Each row is a point on a landscape with many peaks, with its height.
From any point a climber steps to the highest of the 2 points nearest to it. It stops when none of these is higher. Distance is the straight distance between rows; heights are no part of it.
<318>: [ 85  95 160 152 141 103 125 139 109 159 153 105  68  84 195 148  99 152
  97 111 150 163 106 152 139 164  93 158  68 129 110 139  87 107 166 135
 166 134 113 106 120 173]  h=2.80
<1407>: [ 76 126 116 122 142 148 166 138 105 128 108 171 176 116 125 141 149  42
  91 159  88 178 133 186 138 139 149  64 108 161 150 179 166 105 159  97
 104 110 153 117 191 147]  h=2.15
<359>: [159 151  91  81  97 101 111  93 137 165 139 197 116 185 103  69 129  97
  86  87  72  88 113 138  84  84 154 149 219  84 170 113 135 153 104 150
 122 161 142 155  91 121]  h=4.98
<1167>: [158 116 150 112 113 208 120 150 147 125 160 135 159  90 115 146 159 120
  75 140 143 111  94 162 101 126  96 132 123 119 116  50  48 142 116  99
 157 135 100  87  89 143]  h=7.73
<756>: [149  96 128 142  97 151 138 147 131 118 111  93  99  88 117 140  93 102
  56 122 150 122 129 121 151 148 152 130 164 137 131 114 110 175 172 122
  84 102  90 110 109 147]  h=3.86
<65>: [181 118  91 109  74 106 105 121 160 140 140 110 171 192 129 128 115 130
 153 180 140 171 173 126 101 138 128 194 155  80  76 111 162 136 122  95
 117 165 138 112 136 101]  h=2.34
<1241>: [ 95 110 140 136 132 161 133 161  97 132  75 126  81 129 110 108 132 125
 125 115  43 109 123 137 147 100 150  81 164  89 177 141  69 168 155 151
 122 108  98 161  85 112]  h=6.83
<1148>: [ 98 140  78 134 117  58 130  84 134 129 153 177 136 125 126 123 120 183
 153 152  96  92 167 130 124  96 109 204  96 180 110 145 142  57 109 172
 142 107 168 147 180 102]  h=4.56
<608>: [188 145  85 173 171 128 107 106 122  86 149 152 165 143 127 113 124 118
 190 136 179 139 123 186 112 116 149 165  71 120 142  88 134  67 124 131
 106  94 163 100 145 143]  h=2.02
<373>: [106 137  78  78  97 136 164 102 162 109  97 179 114  94 116 153 101 140
  94 114  79 143 120  93 113 106 147  86 205 152 176 143 162 168 129  93
 121 138  67 160 123 115]  h=4.89
<130>: [131 163 164 128 151 184 156 115 156 130  99 125  84 186 170 103 171 138
 168 122 155 127  99 130 114  97  64 136 132  83 178 148 124 134  90  98
 178 201 113 119  61 149]  h=0.14
<785>: [148 132  98 118 119 153 100 113 118 149 118 106 104 175 140 117 162 176
 169 131  92 128 101 121  76 100  59 161 128  73 134 125 110 114 114 150
 172 188 104 133  63 108]  h=0.24
<438>: [151 110 142 136  99 106 104 129 146 106 136  99 101 178 153 131 107 144
 179 128  93 177 104 153 131 118 103 126  92  91  88 144 164 111 106  89
 170 165 119 119  91 101]  h=5.31
<302>: [134 142 158 129  88  95 100 144 159 158 152 147  58 100 105 157  91 198
  86 139  87 119 103 118 126 125 161 158 201 110 130 153 110 131  98 162
 146  97  67 126 139 101]  h=7.51
<1051>: [127 137 155 147 152 123 139 119 157 117 147 143 103  62 115 192 109 136
 114 136 207 145  97 141 124 127 145 144  73 177 148 138 104  89 118  97
 123  96 149 109 167 149]  h=6.27
<171>: [138 119 127 129 118 192 145 120 108 156  80 112  93 149 160 124 185 160
 175 136 116 131  76 138 112  99  71 131  86  92 159 157  93 126 134 107
 155 156 107 116  53 168]  h=0.19
<878>: [180  91  87 165  77 167 126 101 165  93  75 114  72 121 129 127  76 118
 130 127 144 120 100 140 113  97 126 143 120  84 162 113 110 148 163  94
 122 173  74 141  69 147]  h=6.19
<794>: [133 102 127 111 119 162 111 134 114 127 116 124  96 136  98 102  85 124
 135 162  82  58 130 169 144 124 185  84 145 137 130 142  51 159 135 140
 113 141 129 203 138 114]  h=6.87
<1438>: [124 125 118 106 141 168 145 134 120 130 114 143 167 119  69 156 176 136
 155 173 121 123  92 149 116 111 160  60  55 167 133 167 115  82 104 100
 117 102 174 131 162 130]  h=1.65
<168>: [ 60 102 173 143 101 132 155 132 131 144  85 132  87  99 156 172 105 150
 104 134 170 134 122  74  94 145 109 101 120 142 125 161 122 154 132 137
 149 175  93 136 139 136]  h=6.58
<56>: [133 136 185 164 108 145 131 159 122 133 135  66 128 151 203 127 169 121
 142 123 111 156 135 134 156 142  68 149 108  97 110 124 143 155 155 141
 170 134  89  94  92 122]  h=7.16
<1036>: [ 58 117 150 131 118 171 129 158 116 120  76 115  88 133 125 104 125 119
 130 183  67 113 137 129 142 141 163  76 161 119 134 168  86 190 161 130
 121 150 110 174 139 111]  h=6.98
<570>: [137 141 106 144 197  73 134 127 119 140 144 118  90 121 128 108  86 141
 149  98 127 159 163 150 154 151 163 153 148 101 163 140 100 135 163 151
 127 119 131 149 134 126]  h=5.91
<1215>: [137 107  90  81 140 110 119 107 134 145 128  87 142 150 128 101 107 110
 135 123 133 122 150 145 141 171 125 138 126 121 119 151 120 172 165 121
 116 147 155 156 115 154]  h=4.69
<975>: [149 112 139 141 134 136 137 119 122 101 118 117 172 132 156 111 160  86
 144  41 157  96 119  66 154 121  94  78 122 149 145 100 213 113 111 100
 105  90 113  97  81 143]  h=3.74
<241>: [109 111  86 129 150 121 108 114 115 100 119 141 124 103 132  97  66 110
 148 152  63 111 154 198 123 168 163  83 113 144 119 139  75 136 165 127
 143 132 138 188 144 137]  h=6.62
<44>: [140 153 161 134 159 167 126 141 175  89 147 120 158  83  69 137 162  84
 102 110 165 131 111 138 115 127 112  88 143 133 154  81 116 114  96 121
 132 145 133 105 124 120]  h=7.24
<843>: [131 101 158 164 121 157 108 149 116 132 119 111  69 115 132 124 115 151
  87 110 107 147  95 140 101 141 118 120 161  92 111  96  79 143 139 147
 151 147  69 101  82 130]  h=6.52
<1062>: [109 146  91 108 141 162 146 127 141 135 100 165 157 106 117 143 145 103
 149 187  71 176 142 190 115 130 155  95 116 118 156 157 122 124 176 108
 128  98 122 135 159 141]  h=1.95
<940>: [123 126 149 185 157 100 116 118 119 143 167 113  86 122 133 103 116 181
 151 122 159 119 157 135 123 150 108 203 137 117  82 100  95 120 112 186
 144 152 129 133 143 116]  h=1.87
<290>: [112 102 100 173 168 121 109 102 104 127 112 171  72  98 145 162 102 151
 129 111 118 157  90 176  86 105 140 129  58 134 143 151 110  47 145 129
 137  98 128 113 129 136]  h=3.10
<629>: [144 124 153 133 111 122 100 126 156  91 151 133 157 163 160 138 120  88
 153 120 130 174 111 187 120 117 111 119  70 103 114 105 195  89 115 112
 145 163 142 103 132 132]  h=4.96
<917>: [113 138 110 108 139 101 106 140 112 139 148 114 164 143 114 103 135 157
 141 140  62  94 176 117 131 145 140 130 168 125 113 124 100 157 130 171
 144 105 129 168 129  82]  h=6.51
<732>: [191 121 125 123  94 157 109 110 180  88 104 103 146 148 130 109 134 120
 172 139 138 140 136 127 105 134  89 144 105  78  94  85 132 143 102  57
 153 186 131 121  73 152]  h=6.17
<202>: [ 98 152 122  79 147 106 129  91 121 147 130 147 182 179 195 146 150 135
 147 109 132 129 119 150 142  68 114  86 139 158 196 141 224  97 119 138
 152 122 127 103 120 150]  h=0.84
<9>: [164 134  81 179 134 121 111 122 117  94 145 149 141 134 124 127 122 151
 181 144 138  90 143 176 138  83 133 203  76 144 148 122 116  62 119 184
 105  72 144 125 150 108]  h=1.83
<300>: [154 102  99 111 110  91 142 118 110 165 136  99 117  99 122 141 111 161
 141 119 171  46 152  62 166 119 142 180 101 175 117 140 117 126 144 144
  98  83 159 179 144 128]  h=4.21
<344>: [ 76 129 116  90 155 119 133 102 137 142  67 189 148 137 126 136 140 153
 121 103 150 144 128  58  45 147 120  80 176 102 151 117 149 149 128 122
 117 184 116 156 136 144]  h=5.81
<333>: [121 150 128 148 140 163 153 158 110 132 107 132 183 108 114 135 197 145
 188 203  92 155 118 172 154 132 163  89  69 135 156 158 118 114 152 119
 122  82 138 117 171 151]  h=1.80
<944>: [125  92 153 150 119 180 149 155 104 159  80 135  67 127  89 122 146 146
  95 138  96 128  84 145 120 117 169  93 169  96 146 133  74 165 146 116
 105 122  86 114 106 146]  h=6.69
<752>: [123 154 168 129 122 174 153 114 175 113 106  95  97 166 156 103 148 115
 156 166 153 153 113 156 135 136  95 115 107  93 137 156 136 155 121  91
 166 218 116 127 126 159]  h=0.08
<1146>: [ 96 144  89  77 130  49 142 102 110 151 165 147 111 157 118 142  72 123
 105 133  91 117 162 121 144 112 151 156 174 170 131 193 104 117 119 120
 149 119 177 165 136 103]  h=3.72
<355>: [ 91  94 177 170 176 146 128 146  98 135 152 129  75 138 116 135 133 121
 112 109 157 171  73 162 123 135 126 116  83 134 107 136  94  80 110 110
 132 122 145  80 119 134]  h=2.52
<316>: [132 119 170 157  81 198 142 176 109 138 111  90 154 162 140 133 182 115
 144 162  98 176 122 157 140 124  80 167 107  94 108 128 109 154 132 112
 128 145 125  76  97 128]  h=7.34
<560>: [124 126 104  83  94 164 187 111 177 120 128 123 107 125  95 148 131 107
 121 104 120 135 114 101 170  87 125 106 173 147 195 162 172 162 127  89
 108 149  84 150  99 101]  h=4.53
<311>: [133 156  90  71 133 100 134 118 122 123 165 140 171 153  83 119 111  72
 134 121  91 102 156 135 145  99 138 126 150 160 159 163 129 118 112 118
 132 103 189 152 126 100]  h=3.65
<385>: [ 93 118 151 136 156 119 169 168  74 140 110 143 163  89 118 167 160  97
  99 120 110 182 103 157 155 146 149  81  94 171 156 161 144 113 164 107
 108  77 158  96 156 156]  h=2.36
<924>: [103 137 100 114 171  72 134 130  86 127 127 157 138  87 166 144  78 134
 130 143  82 146 175 163 142 173 157 109  94 164 111 144  86 126 170 151
 132 114 149 186 184 147]  h=6.20
<1243>: [ 90 140  73  75 122 124  87 100 162 116 119 163 137 181 112  79 101  74
 153 124  60 152 157 180 131 121 131 143 170  79 153 132 142 153 127  94
 148 175 154 176 111 126]  h=5.08
<1336>: [138 136 137 103 146 141 155 133 153 115 127 147 124  76  84 180 131 138
 109 110 146 167  94 125 106 128 138  85 128 153 155 124 113 126 130  83
 131 116 123 114 118 135]  h=6.81
<670>: [143 145 159 216 121 114 146 115 166  80 130  88  92  97 173 104  90 112
 119 126 216 113 168  83 165 154 115 166 128 102 120 109 143 146 149  99
 151 137  90 105 121 147]  h=3.53
<165>: [169 133 103 110 105 161 134 112 178  88 137 134 177 140  82 114 132  92
 108  97 152 153 144  88 126 130 115 123 199 109 111  62 198 136  91  66
  91 146 107  92 105 117]  h=2.79
<219>: [ 90 132 139 122 123 101 135 138 155 127 137  87 123 102 151 132 110 112
 101 116 118 164 167 107 153 176 116 108 136 126  99 138 173 172 175 133
 146 135  93 136 141 125]  h=6.54
<297>: [140 115  95 148 177  90 114 131  96 114 139 149 135 102 128 113 154 231
 188 121 117 125 163 134 150 154  95 148  64 184  83 104 110 103 120 175
 153 135 129 162 179 142]  h=5.37
<1270>: [162 112 162 129 113  98  90 138 110 121 155  70 142 210 176 111 103  83
 137 123 172 149 125 170 199 122 151 144  81 125 126 143 162 110 112 103
 103 149 176 105 137 153]  h=4.09
<545>: [155 137 164  87  93 147 111 160 157 117 140 129 159  93  81 138 145 134
  76 158  80 108 109 134 116 155 153  76 166 145  85 102 126 160 114 143
 126  99  99 122 146 116]  h=7.09
<1284>: [102 141 200 186 141 120 120 132 162 127 160 111 111  84 166 138 107 101
 100 150 229 130 113 150 178 148 133 143  88 151 133 138 130  76 111 116
 123 125 149  94 196 181]  h=5.80
<961>: [163 139 126  78  78 187 125 133 131 159 152 123 164 152  84 143 170 150
 147 185 134  75 116 111  86  78 111 145 130 137  83 114 128 123  86 149
 135 158 139 146 157  74]  h=6.53
<770>: [127 137 165 145 151 178 117 135 154 112 166 148 152  69 106 158 152 141
  81 182 187 113 117 146  82 143 129 140 115 144 100  61  51 105  99 120
 147 122 118  90 158 126]  h=7.47
<683>: [142 133 109 125 114  92 153  77 135 154 132 126 134 173 140  91 168 117
 176  67 149  63 129  49 112  78 100 134 145 118 166 127 195 148 114 134
 140 147 135 149  73  95]  h=4.31
<931>: [ 89 161 198 148 150 110 129 160 164 120 177 123 104  87 119 155 117  83
  90 117 168 193  96 165 179 137 137  96 108 157 137 164 165  75  98 115
 135 138 145  95 193 136]  h=5.40
<651>: [146 153 133 128 111 148 122 146 106 135 180 118 144 167  92 118 177 150
 166 125 144  83 123  98 126  70  99 198 117 138  92 112 120  96  67 189
 135 131 156 124 143  56]  h=6.28
<1084>: [119 155  78  82 167  94 144 107  95 134 118 164 185 171 144 143 166 160
 174 127 171 120 134 100 111 102 133 120  88 156 176 154 158  91 121 140
 105 100 176 126 152 151]  h=1.33
<67>: [154  87 118  96 135 108 119 133  95 158 128  88 128 139 108 103 105 139
 113 120 149  59 154  82 144 166 154 120 142 149  77 130 102 163 143 141
  89 113 156 162 129 137]  h=4.48
<717>: [122 155 182 169 158 166 133 167 131 129 165 115 136 106  99 157 183 139
 120 154 198 128 122  94 132 107 109 162 146 135 137 100  77  96  75 138
 130 106 130  90 141  92]  h=5.83
<1178>: [121  98  89 146 132 165 161 100 148 106  64 151  84 111 145 127 130 118
 136  91 126 148 106 132 109 106 108  91 133  99 204 132 144 141 167 110
 112 145  66 134  73 162]  h=5.92
<1075>: [181 148  88  82 127 115  96 112 147 122 123 102 168  76 114 106 123 144
 113 137  70 117 153 157 115 185 149 134 171 128 117  87 108 200 165 142
 131 116 101 145 129 156]  h=5.98
<656>: [ 85 141 107 125  93  67 126  91 151 138 161 148 145 151 109 117 104 135
 154 190 115  81 174 105 129 118 155 167 151 169 100 161 140 114 108 150
 147 125 170 179 162  72]  h=4.13
<1266>: [147 134  96  67  99 129 109 111 175 125 148 132 205 176  82 120 138  95
 131 152 128 165 161 118 108 144 117 141 174 110  81 108 200 135 100  86
 114 149 149 100 135 108]  h=2.56
<877>: [154 111 140  99  92 216 141 174  99 160 144  97 174 103  79 148 195 149
 115 159 114 119  96 128 126 124 103 125 113 137  96  98  72 150 132 117
 125  98 123  88 109 135]  h=7.55
<339>: [ 95 147  97 107 137  91 121 103 135 119  61 192 112  97 127 153  76 165
 113 114  99 143 121  82  85 138 171  79 176 111 179 128 107 166 159 122
 137 161 100 179 142 136]  h=5.36
<795>: [165 126 138 129 138 135 121 138 137 121 147  80 156  68  99 135 119 148
 119 156 139 104 163 164 143 183 148 145 137 162 123  93  76 187 151 169
 118 125 119 156 154 135]  h=5.73
<1132>: [104  95 134 115 137 123 141 167  84 149 129 107 128  97 123 159 128 139
 102 136 103 151 130 137 157 162 134 112  97 160 103 152 100 133 161 142
 112  76 148 112 127 134]  h=2.53
<309>: [ 74 103 182 155  73 147 146 147 138 118  95 109 101 114 148 144 121 115
 118 172 107 132 114  97 128 144 106  95 117 157  62 180 180 150 130 120
 142 154 104 122 135  94]  h=6.88
<1260>: [119 148 163 203 128 110 122 125 174 100 153 103 105  80 110  96  74  92
  94 108 197 126 167 112 135 158 141 175 159 104 114  88 148 138 128 159
 129 143 121 102 161 133]  h=3.32
<858>: [ 98  85 140 136 166 116 117 147  83 153 148 120  66  80 130 154  94 162
  92  99 106 171  96 184 138 165 138 131  80 158  85 129  68 102 152 140
 134 113 146 113 141 148]  h=2.67
<268>: [ 98 124 171 179  79 128 151 155 143 126 141  94 113 126 200 140 133  98
 102 120 112 178 147 119 186 144  96 131 123 116  94 135 205 155 170 131
 142 124  67 100 128 125]  h=6.89
<161>: [103 124  91 115 172  63 117 111 110 128 141 125  88 190 130  76  77 103
 135  77  75 123 161 142 154 131 145 130 174 104 175 163 104 142 149 138
 143 129 150 169  90 107]  h=5.62
<364>: [113 119  77  92 139 119 127 114 114 149 116 147 130 146 128 140 150 158
 151 118 102 108 113 109  78  99  92 122 132 117 157 139 128 108 129 161
 150 147 124 153  94 111]  h=0.33
<1423>: [176 109  65 154  93  84 112  91 120 145 138 110 157 195 147  88 113 148
 193 177 141 123 174 132 113 137 131 215 119 109  81 124 140 133 126 144
 112 174 170 145 134 105]  h=2.14
<684>: [153  91 127 163 139 155 138 101 116 100  95 148 138 151 167 122 136  78
 149  92 196  96  89  96 109 108 114  92  96 141 142 114 179  83 117  93
  90 107 140  91  93 163]  h=3.49
<353>: [182 124  79 117 111  69 110  92 117 147 134 120 116 127 129  98  86 104
  64  85 119 102 140 127 107 140 153 182 196 121 137 104 134 177 153 142
 109 133 125 116  94 136]  h=3.99
<825>: [ 61  95 132  86 160 154 138 129  84 178  85 164 132 144 146 157 163 154
  84 116 154 145 109 101  47 152  95  92 124 116 119 123 100 128 130 138
 115 176 131 126 132 161]  h=6.14
<211>: [ 95 144 100  98 126 119 118 147  91 106 164 136 206 137 100 122 126 127
 138 163  62  98 189 141 147 140 127 116 112 181  82 131  97 100 109 164
 132  73 165 160 163 103]  h=6.82
<287>: [158 142 142 105 130 140  98  96 110 131 141  67 176 188 189 106 135 124
 151 142 194 103 116 190 176  93 124 131  75 137 153  94 154 115 125 126
 142 162 165  90 124 199]  h=4.38
<392>: [132 105 140 147 132 115 125 126 136 116 133 118  97 183 126 126  83  76
 122 135 191 153 123 142 155 123 155 137 122 120 119 172 167  88 113 105
  86 137 161 111 136 120]  h=3.80
<1102>: [154 152 121 152 135  87 127 108 170 105 166 107 135 132  86  98 107  86
  86  81 175 152 170 103 129 147 140 161 188 111 116  79 183 149 122 105
 116 139 126  90 119 104]  h=3.06
<102>: [127 150 159 107 149 127 111 127 126 134 168  93 158 158 173 125 155 128
 156 135 136 146 103 198 154 127 114 101  68 143 121 118 165  99 128 155
 162 140 146 108 146 160]  h=4.63
<361>: [194 125 141  84  43 179 104 142 145 148 134 142 148 127 100 146 146 149
 104 186 102  76  92 146  87 110 149 119 139 117  78 104 113 142 107 135
 123 131  95 147 146 106]  h=6.79
<486>: [154 116  98 154 189 118 129 117 110 132 157 128 129 113 148 121 105 129
 152 150 185 140 149 178 130 174 144 159  83 145 105 113 108  94 152 145
 102 117 157 131 178 165]  h=2.25
<388>: [ 87 182 201 159 164  93 151 157 132 132 107 128 135 136 174 147 172 174
 172  98 125 200 133  51 168 142 125  81 127 103 133 126 167 136 135 118
 153 114  97 131 138 114]  h=6.09
<859>: [160 127 190 167 118 166 124 175 116 144 109  73  68 134  95 114 103 131
 108 168 149  85 125  89 166 125 178 140 180 132  88 150  84 156  97 147
  79 121 123 143 147  94]  h=5.44
<1447>: [ 94 174 159 108 180  83 140 162 131 126 147 140 174  95 140 168 158 137
 133  74  93 209 153  99 140 166 115  84 134 115 134 103 153 138 152 141
 153  98 119 129 139 113]  h=5.66
<1126>: [135 123  74 100 108  98 135  90 131 161 124 160 118 170 103  82 116 111
 133  89 105  67 143  61 105  76 149 124 197 103 151 127 156 142 125 118
 129 129 140 174  93  92]  h=4.65
<697>: [190  96 127 116  47 161 115 124 167 117 124 106 116 125 118 143 103 124
 119 124 135 105 106 116 107  94 111 143 132 102 112  88 125 154 128  88
 148 175  95 133  80 119]  h=6.43
<1441>: [182 114  42  97 156  81 109  86  74 136 156 131 134 123 133 128 105 110
 103  69 141 117 123 129 104 116 114 194 135 144 125 117 124 122 142 129
 118 109 177  99  91 143]  h=3.69
<22>: [113 129 181 161 137 180 153 168 106 137 110  96 126 145 135 121 169 112
 120 172 144 158 134  99 120 153 100 124 148 110  80 138 122 141 122 120
 113 129 128  84 135 110]  h=7.17
<707>: [131 139  88  99 128  64  92  98 127 115 154 158 117 192 105  68  69  84
 116  86  51 149 149 196 117 111 158 160 178  87 148 120 107 145 113 124
 141 183 181 149  95 103]  h=5.33
<751>: [101 157 117  60 141 116 148 144 125 140 133 132 183 143  95 134 163  97
 144  99 120 105 140  70 176 103 132  74 148 156 201 167 145 141 109 111
 108 105 165 174 127 106]  h=3.98
<1218>: [135 128  54 135 152 124 124 133  77 113 122 167 142 138 136 134 153 165
 161 100 132  95 133 117 110  77 105 175  74 134 170 119  98  71 139 190
 117  65 129 113 128 122]  h=1.69
<298>: [153  79 122 180 136 159 134 109 120 118  91 158  68 142 121 142 105 120
 153 115 162 120  70 131  87  87 143 102  82 116 122 136 131  69 120  87
 118 111 126 105  91 129]  h=3.29
<272>: [221 161 118  97  61  89 127 115 126 173 179 193 112 132 121  72 129 127
  72  82 108  75  82 129  83  92 160 157 186  89 148 106 141 145 115 150
 129 127 119 162 110 105]  h=4.66
<156>: [150 137 129  97  94 145 112 129 156  95 124 114 110 123  95  95  98 100
  46 118 113 112 131 145 146 161 164 118 188 107 137 102 135 216 140 134
  83 144  92 141 134 158]  h=4.03
<1022>: [ 76 132 125 106 155  88 156 125  89 172 111 168 133 179 205 171 149 163
 135  97 131 174 107 127 152  91 130  99 121 147 197 175 173  86 135 138
 133  94 120 106 124 143]  h=0.64
<595>: [141  99  97  83 102 109 104 116 152 110 122 124 122 183 128 109  98 118
 168  97  61 173 103 160 163 117 113  88  99  98 124 164 176 125 122  48
 153 141 134 129  62 129]  h=5.58
<472>: [102 139 198 170 153 113 174 140 127 130  97 130  86 126 180 145 164 192
 153 118 154 165  95  46 136 138 107  85 115 128 114 146 137 119 117  59
 176 130 102 100  94 141]  h=6.44
<628>: [ 95 133 168 151  62 132 117 130 196  89 144 111  86  96  92 148  72 114
 121 153 119 124 119 112 154 109 133 121 140 142 105 172 178 142  98 125
 158 146  96 146 148  71]  h=6.71
<66>: [110  87 160 181 134 135 162 143 128 112 108  99  83  86 151 125 105 121
  70 121 195 141 144  82 155 167 130 123 137 118 106 115  98 158 166  83
 116 122  98  88 106 162]  h=3.71
<1250>: [158 157 183 168 121 159 143 170 159 128 137  81 112  93  92 149 155 157
 110 180 178 119 148  63 164 126 143 150 194 129 118 114  82 144  99 112
 117  99 101 104 135  94]  h=5.63
<1425>: [111 138 120 135  84 156 121 176  89 120 135 131 195 137  91 140 112  71
 111 159  60 101 167 144 162 105 138 109 130 155 128 140  84 105 123 142
 107  52 147 138 130  94]  h=7.14
<589>: [ 88 117  79  83 160 104 146 114  90 166  93 182 134 138 167 174 144 163
 129  95 110 183 103 117  89 120  92  98 110 127 181 169 141  98 145 121
 133 131 129 130 102 145]  h=0.47
<1309>: [124 153  72  54 145 130 139  93 120 129 123 184 191 155 140 140 159 101
 160  98 115 110 117 149 106  84  97 106 106 142 200 159 185 100 105 127
 128 111 162 123 107 154]  h=1.07
<1142>: [103 117  90  81 118 168 102 114 152 118  73 130 154 150 125  91 139  93
 169 144  90 118 147 139 123 142 113 111 135  94 123 142 151 168 140 114
 120 146 137 159 104 145]  h=4.88
<1029>: [125 132 160 119 138 134 125 148 128 131 155  76 164  85 101 140 136  90
  84 138 192  93 145 136 147 170 128 145 121 173 126 112  86 143 121 179
  97 139 166 141 173 130]  h=5.51
<781>: [ 91 123 124 145 150 117 139 137 124 128 110 127 102 111 164 132 102 101
 110 121 127 146 157 144 120 144 130 122 132  98 167 143 132 151 184 171
 121 128  93 145 134 133]  h=6.21
<222>: [143 137 169 145  71 114 106 126 193 134 165 106  74  72  77 150  57 168
 108 153 124  93 123 138 143 124 162 174 167 142 114 146 113 150 101 161
 151 134 103 136 161  98]  h=7.13
<1463>: [ 66  78 166 142 114 169 161 154  67 183  76 128 108 143 152 177 170 140
  90 152 154 120 118  89  92 125 105 138 122 141 125 164  93 142 144 162
  99 137 120 123 135 122]  h=6.34
<983>: [117 159 117 146 142  49 123  92 143 132 172 143 123 115 162 117 140 218
 190 136 108 120 142 163 159 111 115 167  65 178 131 127 157  86 118 183
 189 140 140 156 178 133]  h=5.00
<507>: [172 123 173 118 112 196 104 148 148 100 140 133 161 101  89 108 146  71
  66 100 152  93 104 146 102 143 120 102 150 110 113  27 105 144 104 121
 103 147 117  97 109 157]  h=7.52
<1319>: [202 145 118 105  83  87 118 110 146 103 143 175 117 118 116  86 102  87
  53  98 106  69 108 130  93 150 179 140 192 116 135 114 144 186 131 147
 101 124 108 145 134 149]  h=4.29
<1353>: [106 102 164 186 154 116 131 133 127 120 104 119  49  98 150 128 110 169
 139  87 142 150  99  75 109 141 101 105 128 103 109 124 114 107 129 102
 167 129  91  99  76 132]  h=6.30
<920>: [112 127  94 133 156 137 137 141  68 130  98 159 159 153 154 147 188 184
 172 132 174 117 134  52  96 104 107 144  85 133 128 137 120  85 122 156
  93  77 137 101 146 134]  h=1.55
<1356>: [116 131 182 158 129 110 108 136 138 135 126 124  88 138 103  95  82 142
 105 174 162  96 156  84 130 166 190 149 206 118  65 138 134 147  91 154
  85 133 125 134 195 114]  h=5.23
<159>: [120 103 145 183 143 161 118 137 113 129 137 130 113 130 149 141 115  94
 122 148 164 163 119 201 105 142 136 155  64 110  93 118 105  84 147 140
 113 129 141  99 159 139]  h=2.41
<996>: [112  91 114 176 136 110 112 129  87 145 112 129  99  83 193 150 119 161
 128 115 115 147 103 149 130 131  95 154  60 130 124 127 124  78 175 152
 139  68 107 101 112 158]  h=2.93
<941>: [157 119 124 182 124 108 127  90 112 130 117  90 107 170 161  75 117 134
 167 139 184  73 152 105 102 146 109 201 117 121  96 120 112 152 125 167
 127 188 155 146 110 131]  h=1.99
<41>: [132 118 141  99  88 192 134 187  97 155 133 122 184 107  72 150 162  99
  82 151  76 108 119 141 146 111 142  89 143 146 116 125 107 141 125 144
  90  75 133 109 140 100]  h=7.36
<1442>: [155 157 141 141 119 131 142  91 145 111  95  86 167 159 181 102 189 119
 171  89 159  78 143  46 146 107  87 108 141 136 162 117 217 157 114 107
 137 116  90 112  83 137]  h=4.00
<726>: [177 142  59  73 184 104 117 101  88 132 173 136 135 101 115 159 121 160
 122 120 152 180 109 133  94 135 127 169 129 159 108 112  89 107 129  91
 134  98 157  81 135 152]  h=3.38
<282>: [105 111 154 168 134 142 109 118 126 118  91 163  88  95 116 147 107 156
 146 139 135  56 116  92  77  95 129 135  94 139  75 116 133  64  95 158
 105  95 144 144 162 109]  h=1.36
<1046>: [122 153  93 130 196  70 132 137  80 130 143 153 173 111 138 127 139 179
 169 111 106 149 183 139 144 163 134 143  89 149 125 102 103 124 153 177
 124 106 162 172 178 135]  h=5.72
<788>: [109 111 151 159 155 159 125 142 109 121 105 161 127  77  77 166 136 137
 125 148 144  95 107 124 109 117 169  94  68 166 101 124  96  59  98 138
  89  86 166 139 186 119]  h=1.50
<1324>: [134 185 191 165 155 143 135 155 125 109 145  96 131 129 124 127 186 157
 173 141 158  95 127  69 122 121  92 152 118 152 101 114 125  98  62 157
 148 126 149 126 139  85]  h=6.04
<154>: [ 77 152 106  89 115 165 167 140 160 111 105 133 160 126 112 122 182  90
 134 130  96 148 129 105 210 103 125  80 174 153 233 176 173 164 116  95
  92 114 108 162 127 120]  h=4.27
<679>: [ 89 185 174 118 186  80 142 165 142 116 165 142 135  88 142 156 118  80
 113  87 129 196 138 135 168 156 148  90 117 135 156 140 158 118 138 143
 137 128 148 130 189 134]  h=5.18
<968>: [157 118 104  94 105 146 113 112 176  95 103 122 145 153 138  98 136 112
 170  96 104 207 120 154 146 140  95 114  92  72 109  96 194 128 114  31
 147 166 117 108  70 177]  h=5.88
<54>: [147 151 105 145 113  67  78 116 134 126 152 128 156 109 133  75  94 142
 116 143  44  99 184 147 130 184 171 142 187 123  82  89 116 186 151 161
 150 114 103 164 142 105]  h=6.25

Where does a climber stop that starts at each point below?
<1215> | <316>
<364> | <359>
<1438> | <359>
<1146> | <1036>
<608> | <359>
<941> | <1319>
<282> | <359>
<311> | <309>
<392> | <697>

Call two points neighbours if one is among the 2 nearest of the other. Go from one point of each pair to the other, from neighbour to neighbour, staying as high as possible. Name the lowest point that can't be avoided.
<1167>, <472> | <679>
<302>, <1036> | <843>
<302>, <472> | <1353>
<302>, <309> | <628>
<697>, <316> | <1178>
